Each row is a point on a landscape with many peaks, with its height.
From any point a climber steps to the highest of the 2 points nearest to it. It stops when none of these is higher. Distance is the straight distance between rows; heights are no part of it.
non h=675: [ -8  -4   8  26   0  -5  19   7 -15  10 -26   0  -1  12  -7 -13   7  16
   6 -12  -2 -33   1   0  -8   5]
kurut h=429: [11  4  6 -5  0 -2 -4 -1  6  2  7 -5 -1  2 -3  0 -5 -5  5  7 -3 12 -1 -3
  3  2]
Zuz h=644: [-27 -15  -1  13  -9  14  18 -15  -2   7 -15   3   1   1  -1  -7  -3  19
  12 -21  -3 -27   1   9   2  -9]
tekik h=243: [-24 -14   4  17  -1   4  15   0   0   1 -21   7   1   6  -7  -2   1  10
  -3   1  -2 -32   1   8  -3  -3]
rodo h=688: [  1   1 -20 -20  -2 -10   1  -5  -1  -6   1  10  12   0   3 -14  -1 -10
   1 -10  -3   4   9   3  10  -3]
zef h=563: [  2  11 -12 -18   3  -4  -7 -10  -3   1   6   5   0   8  -2  -8 -15  -8
   1  -5   9  -3   4  -7  -2   4]
muvog h=211: [ -2  -2   9   2   5  12  10   9   2   8  15  -4  -5 -14  15  13   7  -6
  -9   9  -1  24  -5  -6  -3 -15]
Desut h=136: [  8   9 -12 -18  -1  -5   7   8  -2  -7  14  -4  -1  -7  10   2  -1  -8
  -9   0  -3  24  -3  -1  -1  -4]
konam h=459: [  5   8   3  -5  -4   1  -8 -14   1   9   0  -3 -11   9 -10  -8 -23   7
   3  15   0   4  -7 -17 -10  -3]
buf h=318: [  3  -2 -12  -8  -5  -5   5 -17  11   3  -1   2  10   2 -14 -15 -17   2
   6   4   1   5  -8 -16  -8   7]
tasok h=29: [ 17  13   8  10   2  -4  -6  11   5 -10 -11  -2   5   6   1   4   6  -4
  -2   5  -4  -7   5  12  -1  13]
Pori h=164: [  9   6  19  15  -2   2 -14   5  -3   0  -1  10 -21  -3 -12   6  -2   9
 -13  21 -16   1  -7   7  -3   5]
kes h=790: [ -1  -7   0  16  -9   2  18 -12 -11   2 -18   1  10  12  -4 -20  -5   6
   9  -5  -2 -17   3   2  -3   7]
leg h=440: [-16  -9  15   5  12  -5   3   2  -2  13  -2  -2   6   5  -3  -8   4   1
  -8   4   2 -15   7  13   2  -4]
dufu h=560: [-3  0 14  2 10  1 -7  9 -7  6  4 -4 -2  1 10  7  8 -8 -9  3  4 -1  8 11
  1 -1]
nebak h=138: [-23  -8 -20  -5   1   7  -2 -12  16   7   9   7  10  -3   6  -1  -8   4
   8  -6  10  -4   0 -13  -5 -10]
Bega h=578: [  9   9  -1 -29  -3  10   7   4   0  -8  15 -16 -21 -15   3  27  -6   5
  -2  -5  -7  29 -17  -9  -1  -5]
kesa h=137: [  1  -8  14  21   4   1 -19  11   2  -6  -7  12  -8  -8 -10  10  18   2
 -21  13  -7  -1   2   2   6   2]
Nimo h=182: [ -8  -7   5  23   2   0 -10  14   1  -6 -11   9  -3  -1  -7   9   9   4
 -14  10  -3 -16   0   3   1   9]
Minuf h=451: [27 15  7 -3 -6 -5  1 -1 -3 -8  3 -7  1 10 -9 -5  4 -6 13  3 -3  4  4 13
  4 12]
fafa h=712: [  4  14  -5 -25   2   9   9  10   0  -3  19  -5 -13 -12   7  24  -7  -6
  -6  -5   8  25 -15 -20   1 -12]
sefat h=470: [-28 -15 -11   7  -5   7   9 -14   5   9   2   1  13 -12  12  -7   4   9
   6 -14   2  -1   9   9   4  -4]
zasa h=796: [ 12   3 -23 -21  -9 -15  -7 -10  -6  -3  10   8   3   1 -11 -21  -5  -7
   4  -9  -3  13  10  -1   8   4]
par h=719: [-16  -8  -5  13  -8  13  18 -17  -6   4 -18   6   4   5  -4 -15 -13   9
  14 -11   2 -20  -2  -1  -3  -2]
Lifa h=363: [-11 -12  10  20  -6   5   4  -6  -4  14  -7   4  -5   6   2 -16  -7  11
   2   8   2 -12   0  -5  -4  -8]
lan h=418: [ -9 -14  -6   0  -3  -3   7 -13  -1   4  -5   8   9  -4   7 -21   1   4
  13 -17   3 -17   6   1   5   3]
pigi h=562: [-13  -5 -23 -10   3   2   7   0  -1  -5  15  11  11  -6  11 -10   7  -9
  -1 -17  11  15  14  -6  10  -9]
gasav h=433: [ 19   7  23   3   0   3 -10   9 -11  -7   2 -16 -11  -3  -5  15   4   4
  -2   8  -3   6  -6  14   5   9]
Daneg h=725: [-11  -6   6  14  -9   4  26  -2 -16   3 -26  -4   9   7  -8 -19   8  14
   7 -15  -2 -29   3   4  -2   8]
nov h=224: [ 11   1  17  27  -7   0  -5   3  -7   2 -13   4  -9   5 -11  -1   2   9
  -5  17 -13  -8  -6   2  -4   8]
Lave h=422: [-11   8 -15 -12  10   7   6  11   6  -4  14   5   0  -9  17  12   4 -16
   1 -12  16  16   0 -16   2 -16]
benep h=408: [-13  -6  -2   4   2  -5   1   1   2   4  10   0   8 -12  12  -5   4  -5
   7  -5   5   0   2   5  -1 -10]
poma h=390: [-15  -7  15  11  12  -8   9   9  -4   9  -2  -6  14   0   0  -7  13   3
  -1 -15  -1 -21  12  11  -5   2]
Fek h=490: [-11   2 -15 -16   8  -1  11   6  -2  -1  26   8   1 -12  13  -4   2 -17
  -2  -6   5  20   5  -7  10 -17]
kesub h=622: [ 26  20 -10  -3 -14  -1   2  -7  -2  -2  -3  -3  -6  18 -13 -11  -8  -1
  14  12   1  -4  -6   3  -6   7]
Zepus h=518: [-25 -18  -8   9   4  14  16 -11   5   6   5  -7  14  -6   9   0   8  16
   9 -22   3 -15  14  14  11  -6]
Guve h=81: [ 12  12 -12 -32   2  -6  -2   0   4  -7  15  -6   2  -5  -8   5  -4  -4
  -2   2  -1  23  -3  -6  -4   1]
geru h=584: [  1   6   4   4   2   3 -15  -8   3   0  -3   9 -13  16 -13   2 -11   1
  -6  16  -2  -2  -8 -12  -4   1]
Mup h=360: [ 24  12  14 -10  -6   5 -11   0  -7  -6   5 -17 -13  -2  -8  12  -3   4
   9   6  -8  18 -11   7   6   8]
Luvo h=545: [ -2  -7  -8 -12 -10  -7  -2 -13   2   9  11   6   0 -11   1 -23  -6   1
   1   6  -6  11   5  -7   2 -11]
Kisas h=174: [  2  -3  -4  -6   2   1   8   5  -2   4  10  -3   2 -14  14   2   4  -9
  -7   4   2  23  -2  -7   2  -4]
muba h=573: [-33 -17   1   9   1  15  17  -6  -6  10  -1  -3  12   2  -3 -10   8  22
  11 -23   1 -26  13  14   6  -6]
Giren h=711: [ 18   9   8   5   0  -1 -21   1   5  -6  -5   5 -13  12  -8  13  -5  -1
 -10  11  -4  -4  -5  -5   0   3]
Tisip h=313: [ -7  -8  -3  16  -4  -1  -1  -6   7  -2 -18   1   8   4   6   5  -6   2
   6  -1   1 -17  -3   3  -4   3]
miti h=358: [ -6  -3  -6   1   5  -5  -4  -1   2  -4  -1   2  10   2   6  -2  -8 -10
   8  -5   7  -7  -2   1  -3   1]
gabas h=57: [ 10   5   1  12   7  -3 -11  19   8 -11  -7   5   2   4   6  18   6 -10
 -10   9  -2  -6   7   1   0   2]
Gabib h=724: [ 22  11   3  13 -10  -1  11  -1 -10   1  -9  -3 -13  17  -8 -10  -6   6
  11  14  -3  -9  -7   8  -6   5]
lutu h=272: [-17  -6 -11  21   1   8  -6  -4  16   5 -15   9  10   5  10   6  -6   5
  -5  -5  -3 -22  -2   6  -3  -4]
tofe h=290: [-28 -18   6  24   7   3  -1   5   2   5 -13   0   9  -2   0   5  12  16
  -2  -2   3 -24   5   8  -5  -2]
dud h=380: [ 26   6   3  -2  -2  -5  -4  -1   6  -9   2  -5   3   9 -11  12   1  -7
   5  11   1   8  -4   3   3   3]
dovu h=500: [ 6  2 22  8  0 -4 -4  6 -6  3  4 -8 -5  1 -3  1 -2 -1 -6  9 -5  2 -1  8
  1  7]
veb h=619: [ -9 -13 -20  -5   4  -5   9  -3   0  -7   6   8  22  -6  13 -16   2 -11
   1 -17   1   3  14   5   6  -5]
luru h=450: [ 17   9   3 -25  -5  14   0  -4   0 -14   6 -20 -14  -4  -7  29  -4   8
   7  -5 -12  31 -18   1   3   3]
fol h=364: [-18 -19   5  16   5   1   7   6   6  13   7  -1  10 -10  10   2  13   5
   1  -3   7  -5   6   3  -1  -9]
Tiz h=226: [ -3 -12   4  29  -3   7  -6  -1   3  -7 -24   5   1  10 -10   4   7   7
 -11   6  -1 -18  -4   3  -3   7]
Pogit h=723: [ 12   3  -8 -18   3 -14  -3   2  -6  -4   1   0   7   0   6  -6   5 -15
  11 -12   2   3   8   5   9   5]
Mune h=92: [ -2   0   9  15  11   0 -13  21   8 -10  -2  12 -10   1   2  19  16  -7
 -24  10  -2   1   6   4   6  -6]
Ruvol h=709: [  3   5  11  -8   6  11 -16   6   2  -6   3  -3 -22  -1   4  24  -3  -1
 -17   4  -3  13  -5  -3   5  -4]
fut h=250: [  0  -3  19   7  10   6   6  16  -1   5  11  -8 -11 -12   9  17  15  -1
 -17   4  -5  17  -2   1   2  -4]
lubab h=521: [ 33  18  -1 -18 -13  -1  -2  -4   0  -7   9  -8  -4   8 -13  -4  -6   3
  18   2   0   4   0   4  -1  10]
Balim h=292: [ 14   1  21  -5   5   6   3  10  -2  -2   4 -10 -13 -13   4  22  10  -2
  -8   1  -6  25  -7   1   7   2]
Nasu h=650: [ 16  13  -8 -16   6  -5  -5  -1  -2 -13   0   0   3  13   4  -4  -3  -8
   4   1   3  -2   2  -3   3   5]
kab h=10: [  6  -3   6  14   5 -10  -3  15   7  -3 -17  -3  13   3   5   3  11  -5
   2  -1  -3 -13   5   8  -3  14]
Lur h=466: [  4  -1 -12  -3  -8  -8   3 -15   0   2  -5   8   9  -1  -3 -27  -2  -2
  13  -5   0  -6   4   2  -2   3]
Mena h=618: [ -4   7  11  -9   7   4  -8  12  -6   2   6  -4 -13   1  15  20   4  -9
 -11   6   2   7   0   9   5 -11]
Vita h=31: [  0   2  -3   1   6 -12  -6  15   8  -9  -6  -1   5  -4  15  13   2 -12
  -3   8  -1  -3   0   7   1  -4]
gizo h=826: [  4  13   2 -13   7   9   7  18  -2  -8   8  -1 -12 -13  14  23   3 -13
  -7  -1   5  21  -7  -8   0  -9]
lotok h=613: [ 25  14  13   4  -8   9  -1  -3  -2  -5  -7   2 -17  12 -18  -2 -11   8
   2  17  -5   1 -10   5  -4   8]
riv h=730: [  6   9 -12 -22   3 -10 -12 -12   4  10  10  -4   6   0 -11  -3  -7   8
   3   2   8  15  -8 -26  -8   5]
zav h=5: [ 20  18 -20 -44  -4  -5  -1  -4  -5 -11  17 -11  -2   1 -14   9  -1   4
   6  -8  -7  26  -2  -1   0   7]
Teba h=787: [  4  -3  -6 -16  -2 -13   1  11 -14  -7  12   1   3 -10  14  -9  11 -16
   2 -17   3  11   9  -1  12  -3]
gisi h=859: [ 10   1  10   2   2   3 -24  -2   2  -8   2   8 -22   6 -10  21  -5   1
 -18  15  -7   9  -6  -5   6  -2]
mefat h=617: [ -3   0  12  22   2  -6   1  10 -17  10 -14  -1  -5   5  -7 -10   7   6
  -3  -1  -4 -27   3   6 -10   8]
vid h=561: [  9   4  13  10  -3  -7   6   9  -9   0  -8  -9  -3   2  -6 -18   3   5
   9   0  -1 -16   3   8  -5  14]
nere h=504: [-14  -9  19  16  11  -3  -7   9  -5  11   1  -6  -3  -2   1   4  15   1
 -17   5   1  -3   4   8   0  -4]
Gufi h=551: [  4  13 -22 -27   5 -17  -6  -9   4   1  12   1   9   7 -10  -7  -8  -3
   0  -4   7   5   0 -17  -6   0]
Tato h=474: [ -6  -6  -2  -4  -7   0  -1 -11   3  10   6   3  -2  -3   6  -9 -10   1
   2  10   4  -1   5  -5  -4  -3]
Zer h=201: [-21  -5 -10   5   2   9  -6  -5  17   3   9   4  11  -6   5   3  -5   1
  -2  11  12   5  -3  -3  -6 -10]
Vefen h=273: [  3   0   5  19  -4  -3  -3  -2   3  -2 -21   9   2   5  -3  -5  -2   0
   1  11  -7 -16  -7   3  -8   8]
lisi h=517: [  8   2   5   3  -5  -3   6  -3  -7   8  -4   2   4  -7   3 -21   3  -1
  10  -2  -4  -3   5   7   0  13]
Rami h=405: [  7  -1 -18  -2 -11  -8  10 -14  -1  -2  -5   7  10  11 -15 -24 -15   2
  12  -6  -2  -6   4 -11  -3   8]
kitiz h=663: [  3  -2 -18 -23  -7  -5  -7 -16  -5   0  16   0   3  -5  -6 -18 -11   0
   0  -4   0  20   5 -14   5   1]
pomud h=281: [ -7   5  -9  -7   7  -2 -10  -6  17  -1  -2   4   7   1   1   9  -4  -3
  -5   7   8   6  -7 -13 -10  -4]
Bur h=361: [  5   0   7  -5   0   2 -14   0  12  -2  -2   2  -3  -5  -2  11  -1  -8
  -4  13   4  14 -10  -8  -4   1]
zalaf h=354: [ 23   7   8 -20  -4   4  -1   5  -6  -9   1 -14 -13  -5   1  24   6  -3
   3  -4  -6  22 -12   6   8   2]
rorik h=417: [ -3   0   2   7  -8   1   1 -11   5  10  -3   3  -6   9   0 -12 -18   4
   2  10   4 -12  -4  -8 -10  -1]
rom h=326: [-29 -22   3  16   4   7   2   1  10   3  -4  -1  12  -7  12  13   8   6
   0  -9   6 -19   8   9   1  -4]
moz h=378: [-24 -13   1   6   6  -1   8  -1  -6   1  -6   2  15   0   0 -11   3  -1
   6 -19   3 -16  13   9   5   2]
pas h=359: [-11   3 -19 -10   3   2   1   5   4  10  17  -1   0 -10  14   8  -1  -8
  -2  -4  14  18  -8 -25  -3 -14]

Where does a climber stop that starts at each point below?
lisi -> kes
sefat -> kes
gasav -> gisi
poma -> gisi
Lave -> zasa
Mune -> Tisip
muvog -> gizo

Call two points neighbours if one is among the 2 nearest of the other. Go from one point of each pair to the other, from neighbour to neighbour, staying as high as possible. Name the lowest point that can't be avoided.
zasa and gisi -> rorik
Gabib and kurut -> dud
riv and kes -> moz
Teba and zasa -> rodo
riv and gizo -> zalaf
